Each row is a point on a landscape with many valleys, with its height.
From any point a ball takes the steepest step (drop divided by distance) to one of its 6 nearest points. It stops when none of these is lower. Distance is the straight distance between rows; heights are no part of it.
(34): [150 119 123 148 194 206 115 104  96  97 189 130 136  90 177 174]  (h 11.7)
(3): [138 136 148 153 147 186 124 155  73  86 159 134 129 107 160 133]  (h 16.1)
(422): [103 119  69 125 178  83 128  42 160 139  63 118 150 139 102 108]  (h 43.3)
(459): [131 117 137  98 105  89 153 159 125 103 138 104 125 133 102 106]  (h 44.6)
(271): [109 111  85 115 211  63 120  53 173 132  81 106 154 142 115  98]  (h 43.1)
(219): [101 155 107 137 102  78 153 108 159 195 140 121  80 191 121 113]  (h 26.5)
(346): [129 100  96 158 154 172  92  63 134 141  91 165 157 103 130 150]  (h 6.4)
(22): [115  87 108 117 155 128 102  67 159 130  92 146 147 121 105 151]  (h 57.8)
(443): [110 113 114 132 147  63 133 106 183 158 128 121 123 166 102 103]  (h 30.2)
(73): [132 124 128 139  92 117 139 147 132 127 130 137 126 133 106 127]  (h 24.0)
(576): [141 145 168  88 118 145 123 173  70  83 128 106 142  84 128 130]  (h 29.2)
(589): [143 189 142 142 122 189 128 187  76 117  86 104 126  88 168  77]  (h 15.0)
(140): [130 141 125 155  83 154 132 163 107 121 126 153 135 139 143 133]  (h 16.9)
(275): [121 133 120 177  80 175 127 159 107 123 130 157 122 131 163 119]  (h 17.2)
(525): [120 106 111 152 149  84 135  87 186 157 103 135 129 152 101 125]  (h 33.0)
(98): [101 136  89 157 144  68 139  83 186 190 109 131 108 182 120 109]  (h 29.6)
(139): [127  79 143 113 157  96 118 105 155 117 133 128 140 123  81 143]  (h 63.8)
(323): [128 110 128 137 111  95 135 124 158 145 136 138 129 147 103 126]  (h 31.1)
(91): [130  82 159  86 156 113 116 123 113  91 153 112 141 102  99 165]  (h 77.7)
(82): [114 124 114 148 109  97 138 120 166 173 120 145 113 163 111 123]  (h 24.1)
(243): [133 166 134  96  81  83 172 160 133 137 129  91  98 140 117  85]  (h 29.5)
(50): [136 154 144 120 107 157 126 173  85  95 128 133 135 100 145 108]  (h 18.7)
(342): [106 130 101 167  94 113 137 116 162 187 120 152 111 161 120 140]  (h 20.0)
(57): [143 110 139 142 128 159  98 140 111 100 147 150 138 120 138 146]  (h 5.4)
(365): [131 155 122 102 115  63 154 145 162 150 152 103 105 166 103  88]  (h 34.5)
(88): [113 159 115 132 130  55 150 117 179 176 146 112  89 187 126  97]  (h 29.3)
(562): [130 173 131 166 113 193 133 175  73  96 126 124 121 103 165  91]  (h 16.4)
(426): [130  85 165  68 185 136 104 123 111  96 166 113 155  90 126 199]  (h 42.2)
(25): [137 103 127 175 131 185 110 135 123 110 150 173 133 134 151 146]  (h 15.5)
(225): [154 104 143  85 193 172 105 109 103 114 180 118 158  84 156 210]  (h 7.0)
(425): [136 157 154  99  84 119 150 178 104 116  93 100 130 104 113  94]  (h 20.3)
(479): [112 166 105 143  56 131 146 146 128 187 133 140  89 167 139 127]  (h 34.6)
(268): [146 101 129 150 166 198  99  98 122 107 164 160 145 101 158 172]  (h 43.8)
(256): [139  89 141 130 143 152 101 112 124 103 143 152 144 109 130 169]  (h 41.1)
(285): [140 118 165 108 146 157 108 149  79  78 167 131 143  98 148 174]  (h 36.8)
(555): [119 111  95 127 189  50 127  74 190 145 109 114 144 167 129 100]  (h 34.8)
(248): [ 91 128  77 157 146 111 125  53 169 175  53 145 139 146 106 134]  (h 49.6)
(113): [136  88 163  88 129  92 138 146 128  92 152 106 131 120  88 130]  (h 6.9)
(196): [137 139 135 167 116 186 121 150  92 100 150 155 124 122 164 135]  (h 14.5)
(436): [129 173 137 135  62 153 142 185 105 134 101 107 117 112 152  92]  (h 18.3)
(203): [122 153 121 127  73  99 159 154 137 152 126 112 101 151 108 102]  (h 32.3)
(359): [126 102 109 161 126 134 115  90 163 154 101 164 142 136 115 140]  (h 25.1)
(127): [146 155 169  74 114 131 141 186  96 118  66  74 136  67 118  92]  (h 17.0)
(198): [132 195 132  94 102  77 150 111 160 182 158  98  54 212 141  91]  (h 35.1)
(337): [141 112 176  66 149 120 131 158  81  71 156 102 137  96 109 151]  (h 65.9)
(293): [127 185 128 147  81 189 141 175  94 126  95 120 122 115 171  83]  (h 17.3)
(550): [137 115 159  80 120 125 122 170  81  87 142 105 138  96 107 133]  (h 17.1)
(424): [148 101 135 113 190 178  94  90 125 107 160 143 151  86 142 189]  (h 73.7)
(343): [120 119 109 173  90 154 123 123 138 153 124 185 130 146 146 141]  (h 12.6)

Where does a ball stop that starts at each point below?
(576): (113)
(243): (589)
(198): (343)
(562): (57)
(337): (113)
(525): (343)
(98): (343)
(50): (57)
(88): (343)
